Each row is a point on a tangle of strands that fork, close into loops and nearly touch. The rows are in no order.
Two points are linked if the straight distance between their rows is under 39.9. Some points are linked to none.
gife: [ -4  -7  47 -30 -35   1   5 -11  15   6 -23]
Veni: [ 20   4 -23 -15 -20  14  24  54 -13   1  12]
Pevi: [ -6  -7 -54  -3   7  11  19  15 -30 -33  19]
rek: [-12 -12  37 -28 -47  -5   9   1  12   1 -11]
mevel: [  7  -4  49 -28 -22  10   8 -19  11   5 -29]
zezu: [ 10  11 -30  25  35   6  -9  10  -2   7  22]
Giso: [-17  -1 -20  45  24 -51 -58  17 -31 -14 -14]
Foz: [ 17  -2  15   3  24  27   4 -29   1  -2  -2]
fomak: [-51 -23  -2 -23 -58 -25  16   4  57  18  35]
viki: [ 16  -2  43 -21  -6  20   8 -29   6   3 -27]
fil: [ 19  -2  29 -10  10  26  10 -28   0  -2 -13]
buted: [ -4  -2  33 -19  20  17   6 -92  -3 -23 -46]
pap: [  0   5 -59  23  35 -17  -8  32  -6   2  23]
buz: [-16  15   3  46  39 -35 -64  10 -10   5  -2]
pega: [ -3  -4  30 -28 -39   8   2  42  20  14   2]
rata: [ -5 -10  -9   0  19  23   7 -30 -17 -28   5]
rem: [-36 -26  23 -22 -65 -27   9 -19  22  -4 -11]
ragi: [ -2  -7 -13 -15 -14  16  25   0 -30 -28  11]
taduf: [  9   0  38 -13  28  24   1 -82   6 -10 -44]
gamev: [ 23   7 -39  -6  -5  12  24  52 -14   3  17]
situd: [ 10  -5  18 -20 -25  17  17   9  -9  -5  -2]
posuk: [-42 -28  14 -20 -68 -28   9  -6  32   0   5]
goke: [-12  11 -16  44  41 -22 -47   8   0   7  11]
dak: [ -1  -4  16 -27 -44   9   9  49   9   8   8]
kageb: [ 18  23   7  38  47   6 -22  -2  15  32  19]
Lon: [  0  12 -27  35  41  -8 -25  10   1  10  20]
Bome: [-19  -4 -37  41  29 -43 -48  22 -19 -13   1]
mogak: [ -9   5 -61  27  37 -35 -18  37  -6   1  19]
fulu: [40 20 -3 19 21 19  3 31 12 34 15]
Mipok: [30  4 16 -2  4 27 10 11  2 11  2]
rig: [ 29  12 -49   1   9   3  23  57  -8  14  21]
kag: [ 15  10   5  31  43  14 -17 -17  10  16  14]
kep: [-24 -12  37 -24 -51 -20  12 -57   7 -12 -44]
Daki: [34 11  2 12 15 25  5 16  4 20 10]
nuga: [-16   3 -50  34  35 -46 -36  35 -12  -3  10]
fam: [ -6  -7 -19 -19 -32   9  30  14 -36 -29  13]
mirun: [ -7   1  39 -27  -7   6  13 -83  -7 -20 -52]
tibu: [ -4  -6 -33  -3   6  18  17   0 -28 -29  17]
Bani: [-48 -25   7 -23 -61 -26  10   3  46  10  21]
dumus: [ 31   5  47  -4  29  28  -1 -52  18  15 -31]
Fizov: [-13  -3  42 -28 -33  -8  14 -69  -2 -15 -51]
koduf: [-12  -7 -40 -20 -29   4  36  22 -45 -37  18]
Volab: [-29  -7  44 -31 -43 -16  -5 -11  49  22 -16]
rezuk: [ 15   2  -2 -19 -31  15  16  55  -3   6   8]
Vimar: [ 17  11 -56  14  24  -4  12  41  -7   8  25]
somu: [ 19   3  42  -9  28  25   0 -69  13   2 -37]
kere: [ 18  33  -4  39  46  -3 -22  16  14  38  24]
Pes: [-16   6  -2  48  29 -42 -66  10 -24  -8 -13]
rud: [-10  -8 -61 -12  -4   6  28  22 -41 -40  20]
Nimuk: [-21 -19  28 -25 -57 -13  13  -2   4  -8  -6]
tokuz: [ 15   0   8  16  34  24  -5 -28   4   2   5]
paruz: [ 32  32 -11  32  36   3  -6  30  12  42  23]

A piece is two or more points that can be reached from each other along the links. Count, over all rows, the pieces, the separate loops (a circle has one, a figure eight two, a Y none), the forks (points with three links) and the tips (points with one).
pieces | 4
loops | 1
forks | 0
tips | 6

A tip is a point with one link. Name the tips that can be reached along the links from each point below, in the order of the rows.
rezuk | zezu, pega
rek | fomak, Mipok
mirun | kep, dumus
